A landscape with many peaks, sampled at points; each row gives a point and its height.
From any point a climber steps to the highest of the 2 points nearest to it. It stops when none of these is higher. Distance is the straight distance between rows; heights are no part of it.
q854 height 513: +1.06; +0.38; -0.39; +2.20; +0.57; +0.58; +1.07; -0.73; -1.76; -1.84; -2.69; +1.09; +3.48; +1.04; +0.49; +1.00; +0.77; +3.24; -1.62; -0.28
q113 height 591: -0.55; +0.90; -1.63; +2.05; +1.38; +1.99; +0.32; -2.72; -0.36; +3.74; -1.55; +0.64; -1.12; +0.36; -1.35; +3.12; +0.73; -2.01; +1.42; -3.00
q875 height 376: -2.65; +2.09; -3.14; +0.46; -1.09; -4.52; +0.46; -2.97; +1.73; -3.10; +3.10; +0.10; -2.79; -1.54; -1.25; -0.12; +0.85; +0.57; -1.35; -0.53
q990 height 50: -0.69; -0.84; +3.98; -0.89; -0.08; +1.24; +0.47; +3.85; -2.52; -2.77; -2.76; +0.95; +3.87; +1.66; -1.03; -2.46; -2.03; +5.12; +0.21; -0.49
q526 height 212: +1.32; +2.06; -0.80; +0.43; -1.42; -2.49; +1.38; +3.82; -3.02; -2.37; +4.20; +0.36; -4.87; +2.17; -3.58; -1.38; -1.23; +3.12; -1.63; -0.56
q224 height 440: -2.20; +2.05; -3.60; +1.49; -1.51; -2.13; +0.92; -4.57; +3.28; -1.05; +3.42; +1.37; -1.25; -1.58; -0.12; +1.86; +1.14; -0.78; -0.68; -1.23
q154 height 615: -1.30; -0.35; -2.06; +0.46; -1.97; +3.00; +1.36; -4.05; +2.99; -1.10; +0.15; -1.19; +1.14; -2.81; +1.19; +3.86; -2.04; -1.96; -0.42; -0.10
q919 height 509: +0.09; -0.21; +0.38; +0.84; -2.77; +7.69; +2.22; -1.93; +0.35; -0.13; -1.29; -1.90; +1.87; -3.65; +0.37; +1.45; -1.37; +1.50; +0.36; +2.02
q953 height 595: +0.62; -0.37; +1.08; -1.22; -0.61; +0.80; -0.67; +1.17; -0.73; +5.28; -0.73; +0.25; -0.67; +0.66; -0.51; +0.45; +0.96; -1.47; +1.86; -2.43
q774 height 214: +1.76; +1.60; -0.13; +1.40; +1.76; -4.35; -0.40; -1.58; +0.78; +0.07; +1.58; +2.80; -2.27; +1.00; +1.04; -1.76; +4.53; +1.37; -1.62; -1.67
q458 height 157: -0.41; +0.94; -0.04; +1.09; -2.62; +2.43; +0.46; +3.58; -4.55; -0.76; +0.82; +0.03; +1.05; +2.15; -2.59; -1.21; -1.33; +3.86; +1.27; +0.19
q730 height 552: -0.81; -0.65; -1.57; -0.04; -4.19; +5.33; +2.26; -2.46; +2.07; +0.08; +0.99; -2.47; +1.30; -4.49; -0.15; +3.40; -1.58; -0.03; +0.23; +1.20
q43 height 587: -0.40; -3.18; -0.76; -2.87; -3.48; +0.05; +0.20; +1.62; +0.25; -2.09; +0.60; -3.36; -0.11; -2.72; -0.42; +1.17; -3.72; +0.41; -1.96; +3.36
q457 height 287: -0.36; -1.08; +0.45; -1.55; +1.21; -2.21; -1.86; -0.83; +0.43; +1.10; -3.33; -1.89; -2.70; +1.28; +0.00; -1.40; +1.45; -2.94; +0.39; -1.99
q540 height 260: -3.60; -0.58; -2.16; +1.34; +2.31; -4.49; -0.82; -3.59; +0.84; -1.11; -2.07; -0.84; +0.23; -1.49; -0.09; +1.64; +1.81; -0.06; -1.24; +1.82
q809 height 465: +0.57; +1.22; -1.14; +1.45; +0.75; -0.38; +0.49; -2.10; -1.09; -3.64; -1.76; +0.70; +0.44; +1.68; +0.57; +0.69; +0.02; +0.54; -2.83; -1.74
q114 height 135: -0.26; +0.86; +0.93; -0.05; -1.81; +3.84; +0.79; +1.67; -2.98; +1.17; -1.37; -0.15; +2.57; +0.94; -0.56; -0.85; -0.68; +2.18; +1.88; -0.68
q8 height 147: +0.98; +0.98; +4.38; -0.45; +1.71; +2.91; +1.11; -0.48; +0.37; -2.47; -3.73; +1.21; +4.79; +2.11; +2.33; -2.19; -0.74; +0.64; +0.83; -2.76
q86 height 673: +0.19; +0.38; +2.06; +0.40; +2.96; +5.59; +2.19; -0.80; -0.39; +3.05; -5.38; +0.05; +2.28; -2.06; -0.01; +0.90; -0.74; +0.07; +3.10; -0.01
q908 height 588: +3.59; -0.60; +2.94; +0.87; +0.94; +3.45; -0.19; -1.42; +2.54; +0.54; -1.63; +1.95; +2.32; +0.99; +3.31; +0.48; +1.70; +0.09; -1.29; -2.82
q139 height 327: +0.26; -0.27; +1.21; -0.04; +2.46; -4.83; -1.01; +0.43; -1.01; -2.18; -2.74; -0.30; -1.86; +2.50; -0.84; -2.58; +1.24; +0.85; -1.78; -1.73
q30 height 102: -1.31; -0.87; +0.51; -0.33; +1.51; -1.79; -0.52; -0.23; -0.32; +2.46; -2.66; +0.90; +1.95; -0.13; +0.25; +0.13; +1.12; +0.18; +0.51; -0.12
q664 height 97: -0.07; +0.60; +0.82; -1.47; -4.21; +2.80; -0.54; +2.65; -1.18; +0.45; +2.95; +0.85; +0.66; +0.71; -0.49; -1.54; -1.23; +1.44; +1.62; -0.76
q303 height 266: -0.19; -0.74; -1.89; +0.80; -0.45; -3.24; -1.35; +3.53; -1.52; -0.86; +3.71; +0.04; -1.28; +1.94; -2.01; -0.24; -1.06; +0.99; -0.92; +2.29
q61 height 425: +3.34; -1.11; +1.55; +1.51; +4.12; +4.42; +0.83; -2.80; +0.94; -0.91; -4.46; -0.75; -0.20; -1.27; +1.81; +3.03; -2.55; -3.94; -0.10; +0.91
q972 height 531: +0.98; -3.20; +1.00; -3.43; -3.66; +2.85; +0.20; +2.35; +1.12; -1.04; +1.21; -1.53; +1.31; -3.39; +1.15; -0.56; -3.20; -0.03; -0.57; +2.44
q925 height 245: +2.71; +1.13; +1.80; +1.02; +3.08; -3.66; -1.35; -1.79; +2.35; -0.38; -0.76; +2.01; -1.07; +2.22; +2.07; -1.55; +4.05; -1.04; -1.20; -3.08
q770 height 535: -0.41; +3.88; -0.27; +2.16; +1.23; +2.10; +2.19; -1.21; -2.02; -1.16; -2.23; +3.03; +3.57; +2.12; -0.34; -1.09; +0.95; +2.89; +2.09; -3.04
q576 height 302: -1.04; -2.48; -1.85; -0.53; +1.21; -3.21; -2.01; -2.39; +1.09; -0.18; -2.79; -3.01; -4.33; +0.24; -0.32; -0.29; +2.19; -3.30; -0.62; -0.02
q229 height 527: -1.77; -2.93; -1.46; -2.06; -1.84; -2.33; -0.94; +1.45; +0.26; -0.21; +1.72; -2.50; +0.05; -1.44; -0.54; +1.54; -1.67; +0.28; -0.95; +3.81
q288 height 621: +1.54; -1.67; +3.34; -0.87; +1.58; +0.20; -1.40; -0.84; +2.42; +1.16; -1.99; +1.54; +2.51; -0.28; +3.68; -0.18; +1.67; -0.63; -1.42; -1.45
q588 height 225: +0.82; -0.56; -0.64; -1.64; -1.45; +1.43; -0.41; -1.81; +1.49; +1.10; -1.13; -0.63; -1.54; -0.23; +0.72; +0.95; -0.88; -3.10; -0.46; -2.31
q136 height 166: -0.37; -0.73; -2.78; +1.03; +0.69; -3.86; -0.86; -3.78; +2.99; -3.25; +0.35; -0.27; -3.12; +0.19; +1.00; +0.08; +2.58; -1.17; -2.05; -0.45
q845 height 117: +0.50; +0.90; +1.25; -0.55; -2.23; +2.68; -0.31; -0.18; -0.84; -0.09; +0.49; +1.70; +2.28; +0.34; +0.80; -1.13; -0.28; +1.13; -0.24; -2.06
q135 height 674: -0.19; +2.39; -0.55; -0.71; -1.81; -0.34; -0.69; +2.48; -2.82; +3.19; +2.77; +1.41; -1.64; +1.30; -1.40; -1.01; +0.77; +0.10; +1.88; -1.88
q657 height 459: +2.61; -0.28; +3.72; -1.25; +1.90; +5.63; +1.50; -0.30; +0.39; -0.25; -4.59; -1.33; +1.52; -1.44; +1.95; -0.71; -1.24; -2.16; +0.03; -0.55
q817 height 553: +3.31; +0.60; +1.27; +2.03; +0.82; +2.69; +0.41; -1.00; -0.36; -1.70; -2.48; +1.51; +2.89; +1.92; +2.25; +0.09; +1.53; +2.12; -1.59; -2.11
q545 height 192: -1.63; -1.90; -1.54; -0.80; +0.30; -3.90; -1.09; -3.36; +2.80; -4.23; -1.19; -1.45; -1.18; -0.46; +1.05; +0.36; -0.07; -1.24; -2.71; +0.82
q237 height 617: +1.66; -1.40; +3.32; -1.36; -0.31; +5.30; +1.78; +1.63; -1.66; -2.37; -4.04; -1.88; +1.89; -3.92; +0.97; -1.98; -2.03; +1.25; -1.02; +2.70
q12 height 206: -0.27; -1.16; -3.65; +0.63; -3.21; -0.24; +1.32; +3.32; +2.49; -1.56; +8.03; -1.09; +0.77; +1.30; -1.03; +1.16; -3.05; -0.33; +1.21; +3.86
q513 height 551: +2.39; -3.26; +1.85; -1.13; +0.21; +0.02; -1.81; +2.15; +1.55; +1.43; +0.95; +1.04; +2.54; -1.19; +2.72; +0.46; +0.46; +1.42; -1.69; +2.51
q203 height 271: -1.91; -1.16; -3.61; +0.89; -0.88; -4.75; -1.69; +0.90; +0.90; +1.71; +3.92; -2.09; -4.59; -0.18; -2.16; +0.88; +2.24; -0.97; +1.33; +3.18
q887 height 705: -0.52; -0.50; +1.64; -1.57; +3.41; +1.62; +1.82; +0.19; -1.65; +2.96; -6.42; -1.24; +2.26; -2.73; -0.37; -0.01; -0.89; -1.19; +2.09; +0.92
q633 height 633: +0.11; -0.36; -1.39; -1.04; -2.69; -0.31; -0.87; +2.18; -0.20; +3.31; +3.73; +0.17; -1.99; +0.86; -0.95; +0.48; +0.24; -0.63; +1.29; +0.05
q732 height 269: -0.51; -0.11; +3.23; -2.66; +1.68; -0.60; -1.48; -0.94; +0.98; +0.98; -3.31; -0.82; -0.23; +0.31; +1.67; -1.79; -0.65; -4.22; +0.74; -2.69
q25 height 87: -1.63; +0.28; -0.03; +0.16; +1.76; -3.42; +0.15; +1.00; -2.87; +0.87; -1.98; +0.36; +1.31; +0.96; -1.60; -0.18; +0.91; +2.03; +0.09; +0.18
q71 height 234: -2.36; -0.52; -3.56; +0.17; -1.40; -2.10; -0.63; +3.62; +2.19; +0.24; +7.30; -1.78; -0.09; +1.65; -1.81; +0.23; -2.36; -2.45; +1.27; +4.70
q564 height 240: -1.31; -0.42; +1.00; -2.22; +0.12; +2.20; +0.26; -1.06; -0.40; +2.15; -2.29; -0.74; +1.20; -1.38; +0.65; +0.41; -1.66; -2.10; +0.65; -1.28
q382 height 213: +2.37; -2.04; -2.04; -0.78; -1.77; -0.48; -0.26; -1.99; +3.05; -0.62; -0.71; -1.69; -3.11; +1.16; +0.85; +1.93; +0.26; -2.49; -1.57; -1.69
q191 height 517: +1.25; -2.26; +2.43; -1.05; +0.30; +2.91; -1.00; +2.40; -0.15; +2.64; -0.06; +0.27; +2.74; -2.66; +1.69; -0.50; -0.04; +0.95; +0.65; +2.67
q14 height 270: +1.68; -0.99; +2.57; -0.37; +1.69; -3.27; -2.22; +0.82; +1.63; +2.27; -0.36; +1.82; +0.19; +1.57; +1.73; -1.13; +3.79; -0.04; -0.24; -1.63
q850 height 293: -4.57; -0.09; -3.11; +1.06; +0.69; -2.71; -1.28; -5.09; +2.10; +0.49; -0.12; -0.78; -1.19; -2.12; -0.29; +1.89; +1.68; -2.31; +0.14; +0.23
q374 height 556: -0.85; -0.73; +1.41; -0.55; -2.74; +5.93; +1.71; -0.40; -0.88; -2.42; -1.62; -1.50; +2.90; -3.51; +0.81; -0.69; -2.63; +2.28; -0.42; +2.61
q650 height 528: -3.47; +0.57; -2.35; +0.46; -1.23; -0.01; +0.56; -4.98; +3.26; -1.46; +1.41; +0.97; +1.74; -2.59; +1.06; +2.91; -0.76; -1.14; -1.32; -0.47
q251 height 185: +2.32; +1.21; +2.75; -0.86; +0.96; -0.05; -1.05; -1.39; +0.56; -2.91; -2.17; -0.55; -0.77; +3.37; +2.14; -1.00; -1.26; -3.56; -0.74; -3.44
q987 height 586: +2.15; -3.86; +2.75; -2.03; +1.35; -0.43; -1.81; +0.13; +3.20; +1.58; -1.67; +0.27; +0.85; -2.90; +3.44; -0.02; +1.37; -0.83; -2.44; +1.55
q335 height 328: -3.20; -0.22; -2.68; +0.10; -0.82; -3.93; -0.92; -1.94; +0.80; -0.03; +2.11; +0.02; -1.69; -1.46; -0.97; +0.75; +1.37; -0.64; -0.07; +0.87
q351 height 486: +1.46; -2.18; +4.06; -4.05; -1.47; +2.53; -0.44; +2.05; +0.53; -0.94; -1.49; -1.16; +1.93; -2.70; +2.09; -1.97; -1.86; -0.29; -1.04; +0.50
q530 height 432: -1.17; -1.13; -0.06; +0.54; -2.10; +5.16; +0.23; +4.11; -0.58; +1.04; +3.32; -2.96; +2.09; -2.56; -0.71; +0.36; -3.32; +0.46; +1.86; +6.76
q942 height 35: +0.67; -0.50; +2.97; -1.18; -0.58; +2.52; +0.85; +0.93; -1.93; -2.81; -3.73; -0.54; +3.26; +0.54; +0.39; -1.88; -1.76; +2.64; -0.96; -0.85
q300 height 130: +0.21; +1.48; +3.25; -0.63; +2.55; +0.50; +0.58; -0.45; +0.38; +0.80; -3.89; +1.88; +4.09; +1.25; +1.47; -1.29; +1.14; +0.22; +1.69; -2.44
q645 height 596: +2.42; -0.44; -3.03; +0.98; -2.25; -2.10; -0.57; +2.01; +0.86; +1.91; +5.36; +0.92; -3.21; +1.52; -0.81; +0.82; +1.60; -0.17; +0.47; +1.39
q881 height 562: -1.46; -1.55; -0.98; -0.79; -1.49; +2.95; +0.10; -0.45; +0.73; +5.02; +1.04; -1.75; -0.88; -3.49; -1.70; +4.23; -0.91; -1.15; +1.46; +1.47
q199 height 67: -0.91; -0.67; +0.83; -0.25; +0.45; -0.56; +0.13; +2.46; -3.46; -1.40; -1.78; +0.76; +3.43; +1.08; -1.03; -0.77; -0.96; +4.06; +0.28; +1.06
q158 height 550: +2.13; -1.05; -2.82; +0.92; -1.24; -4.42; -0.89; +1.31; +1.74; -1.67; +5.11; +0.75; -3.23; +1.50; -0.52; +0.05; +1.43; +1.43; -1.78; +1.63
q97 height 402: -1.15; +2.45; +0.02; +0.15; +0.88; -3.81; -0.43; +2.36; -0.92; -0.49; +6.18; +3.46; -1.98; +0.74; -1.10; -3.04; +0.69; +2.58; -0.19; +0.43
q181 height 276: -0.78; +2.69; -2.68; +0.82; +0.44; -4.12; +0.32; -0.18; -1.72; +1.14; +2.90; +0.12; -4.74; +0.30; -2.53; -0.55; +2.42; +0.87; +0.12; -0.32
q512 height 227: -2.92; +0.25; -2.72; +1.90; +2.39; -3.09; -0.06; -4.83; +0.76; -4.46; -2.28; -1.59; -0.42; +0.36; +0.22; +2.02; -0.39; -1.24; -2.22; +1.14
q661 height 645: -0.17; +0.56; +0.09; +2.99; +1.73; +5.96; +2.09; -3.08; -0.01; +1.37; -3.69; +0.71; +3.16; -0.74; +0.21; +2.03; +0.10; +1.67; +1.87; -0.12
q805 height 390: -0.12; -1.47; +2.27; -0.22; -2.57; +7.00; +0.62; +2.83; -0.23; +0.61; +2.24; -0.99; +1.84; -4.33; +0.55; -0.92; -2.21; +1.46; +1.93; +6.44
q311 height 165: +0.55; +1.94; +3.17; -0.56; +2.01; +0.90; -0.06; -1.04; -0.58; -3.12; -3.26; +0.52; +2.44; +2.60; +1.67; -1.56; -2.08; -1.87; +0.17; -3.26
q525 height 187: +0.41; +1.93; -1.81; +2.66; +2.16; -2.75; -0.36; -4.27; +1.89; -1.24; +0.25; +2.46; -2.16; +0.85; +1.26; +0.13; +3.27; -0.57; -2.21; -1.58
q984 height 574: -1.34; +2.80; -0.91; +3.04; +2.84; +2.52; +1.89; -3.12; -0.86; -1.45; -2.89; +2.56; +3.81; +0.99; +1.02; +1.25; -0.35; +0.38; +1.63; -1.15
q417 height 256: +0.28; +1.87; -1.90; +1.84; +0.74; -3.02; -0.15; +1.29; -2.28; +2.82; +3.30; +2.27; -2.16; +0.66; -1.14; +0.63; +2.75; +1.64; +0.70; +1.01
q110 height 616: -1.27; +1.62; -1.77; +2.83; +0.35; +3.99; +1.68; -3.31; -0.70; +1.81; -1.35; +0.92; +1.44; -0.21; -0.36; +3.22; +0.44; +0.34; +1.20; -1.62
q286 height 116: -1.13; +0.26; +2.48; -0.81; +3.01; -0.35; -0.56; -1.41; +1.46; +3.89; -2.74; +1.70; +2.42; -0.20; +0.78; -0.37; +1.37; -1.68; +2.78; -2.59
q910 height 492: +3.00; -0.76; +6.04; -2.86; +0.16; +3.65; +0.91; +2.36; -0.23; -0.65; -4.10; -1.36; +2.93; -1.11; +1.94; -2.60; -0.97; -0.13; +0.02; -0.43
q170 height 419: -0.56; +2.86; -2.09; +0.58; -0.67; -1.32; +1.02; -2.02; -1.09; -3.03; +0.18; -0.04; -2.05; +1.59; -1.49; -0.08; -0.32; -0.04; -1.76; -2.24
q474 height 530: +3.11; -1.29; +3.26; -0.76; +0.15; +2.50; +0.21; +2.36; -1.03; +1.75; -3.24; -0.77; +1.53; +0.20; +1.65; -0.67; +0.58; +0.94; -0.19; -0.67
q133 height 630: +1.19; +1.91; +1.54; +0.35; -0.73; +0.69; -0.34; +2.47; -2.28; +4.89; +0.90; +2.57; +0.16; +1.64; -0.66; -0.88; +2.50; +0.54; +2.87; -2.97
q537 height 484: +0.06; +2.40; +1.46; +0.85; +0.73; -0.88; +0.99; +1.27; -2.06; -0.31; -0.25; +3.43; +2.84; +2.01; +0.07; -1.96; +1.54; +3.25; +0.52; -2.45
q750 height 202: +2.73; +0.47; -0.58; +0.74; +0.24; -0.60; -0.64; -2.75; +1.85; -1.68; -1.14; -0.14; -2.48; +2.89; +1.92; +0.21; +0.13; -3.39; -1.55; -2.94
q422 height 666: +0.21; -1.35; +1.79; -1.78; +1.10; +2.61; +1.53; +1.52; -2.35; +1.11; -4.46; -2.10; +1.65; -3.89; +0.11; -0.41; -1.71; +0.15; +0.12; +1.83
q256 height 572: -0.98; -1.37; -0.30; +0.05; +0.67; +2.29; -0.10; -1.32; +0.68; +6.21; -1.13; -0.69; -1.20; -2.00; -2.03; +3.53; +0.08; -1.77; +1.63; -1.47
q648 height 420: +0.78; +2.06; +1.93; +0.21; +0.92; -3.12; -0.52; +2.72; -1.40; -0.37; +3.41; +3.99; +1.04; +1.43; -0.32; -3.23; +0.99; +3.61; -0.04; -1.26
q111 height 255: -1.36; -0.86; -4.34; +0.57; -1.22; -3.12; -0.71; +2.53; +0.98; +1.87; +5.59; -2.92; -2.70; +0.78; -2.38; +1.76; -0.68; -2.31; +1.74; +4.13
q542 height 298: -2.07; +1.16; -3.28; +1.14; +0.47; -4.92; +0.69; -1.61; -0.91; -0.86; +0.65; -2.11; -6.00; -0.18; -2.98; -0.58; +2.88; -0.21; +0.17; -0.01
q712 height 478: -0.73; -1.83; +0.69; -0.65; +0.10; +3.13; -0.09; +3.23; -1.63; +2.16; +0.85; -1.47; +3.08; -2.48; -0.12; +0.27; -1.96; +0.96; +1.55; +5.07
q148 height 567: +2.24; -1.09; +0.72; -0.28; +0.19; +0.34; -0.52; +2.91; -2.14; +3.90; -1.02; -0.35; +0.16; +1.37; +0.08; +0.50; +1.22; +0.83; +0.83; +0.23
q498 height 237: +0.98; -0.06; -1.18; +1.93; +0.53; -0.88; -1.51; +2.88; -0.71; +3.68; +4.40; +3.02; +0.88; +1.02; +0.19; +0.65; +2.24; +1.27; +1.11; +1.85
q366 height 295: -2.20; -0.70; -1.86; -0.19; -0.51; -4.95; -1.97; +1.32; +0.18; -0.25; +3.42; -0.43; -2.06; +0.16; -1.45; -0.70; +0.65; +0.14; +0.06; +2.35
q891 height 317: -2.16; +0.73; -4.36; +0.81; -2.39; -2.71; +1.50; -3.97; +2.28; -3.00; +1.01; -2.75; -2.47; -0.67; -1.28; +1.99; -1.24; -1.98; -0.65; -0.91
q387 height 369: -1.44; +2.73; -2.94; -0.47; -1.85; -1.92; +1.20; -3.45; +0.33; -4.28; +0.71; -1.24; -3.96; +1.41; -1.64; -0.28; -1.95; -3.00; -0.36; -2.60
q531 height 439: +3.17; +0.00; +3.18; -0.70; +2.59; +3.68; +0.19; -1.20; +0.26; -0.95; -4.38; -1.76; -0.37; -0.02; +2.03; +0.97; -3.13; -4.92; +0.57; -1.10
q271 height 324: -2.30; +0.85; -2.65; -0.14; +0.28; -3.26; -0.60; -2.36; -0.65; -1.49; -1.61; -3.08; -4.31; +1.03; -2.25; -0.09; +0.35; -2.27; -0.30; -0.94
q521 height 370: -0.72; +2.02; -0.45; +0.33; +1.78; -3.76; -0.51; -1.95; -0.28; -4.01; -0.93; +0.60; -3.13; +1.97; -0.43; -2.11; +0.78; -1.09; -1.47; -2.34
q452 height 294: +1.18; -1.07; +1.74; -0.71; +1.19; -4.20; -2.28; +2.21; -1.09; +0.91; -0.66; +0.25; -0.98; +2.37; +0.06; -2.28; +2.15; +0.64; -0.60; -1.16
q73 height 238: -1.47; +0.42; -1.07; +0.78; -0.30; -4.05; +0.30; +5.00; -2.21; -3.00; +4.38; -0.23; -4.26; +2.02; -4.31; -0.84; -2.23; +2.44; -1.20; +1.66
q315 height 493: +2.13; +0.99; -2.45; +0.58; -0.49; -3.92; +0.33; +2.41; +2.01; -2.19; +8.52; +2.72; -2.76; +1.80; -0.78; -1.56; +0.26; +1.87; -1.50; +2.48
q76 height 81: -0.92; -0.22; -0.47; -1.49; -3.67; +3.71; -0.96; +3.65; -0.83; +2.76; +4.23; -0.64; +0.69; -0.18; -0.91; -0.40; -1.93; -0.27; +3.09; +1.35
q518 height 254: +0.20; -0.92; +2.64; -1.22; +2.96; +1.68; -0.38; -1.35; +1.38; +2.75; -3.84; -0.65; +0.29; -1.62; +1.52; +0.45; -0.64; -3.57; +0.26; -0.98
q273 height 447: +0.35; +1.05; -1.84; +0.55; -0.44; -2.44; -1.11; +1.87; +1.38; +0.18; +7.66; +3.58; -0.90; +0.65; +0.30; -0.90; +1.30; +1.28; -0.15; +1.82
q160 height 184: +0.51; +1.67; -0.35; +1.46; -2.05; +0.29; +1.44; +4.78; -4.45; -2.75; +2.78; +0.88; -1.55; +2.64; -3.56; -0.90; -1.62; +4.40; -0.90; -0.04

For each start below, name the point where the climber stops.
q382 => q271
q925 => q288
q97 => q135
q387 => q288
q881 => q887
q512 => q154
q498 => q135
q845 => q154
q199 => q271

Write out the way that a climber takes from each point below.
q990 => q199 > q25 > q30 > q286 > q300 > q8 > q311 > q251 > q750 > q382 > q588 > q564 > q518 > q732 > q457 > q576 > q271
q525 => q774 > q925 > q14 > q452 > q139 > q521 > q170 > q809 > q854 > q817 > q908 > q288
q12 => q111 > q203 > q366 > q335 > q875 > q224 > q650 > q154
q136 => q545 > q512 > q540 > q850 > q335 > q875 > q224 > q650 > q154
q664 => q845 > q114 > q458 > q160 > q526 > q73 > q303 > q366 > q335 > q875 > q224 > q650 > q154
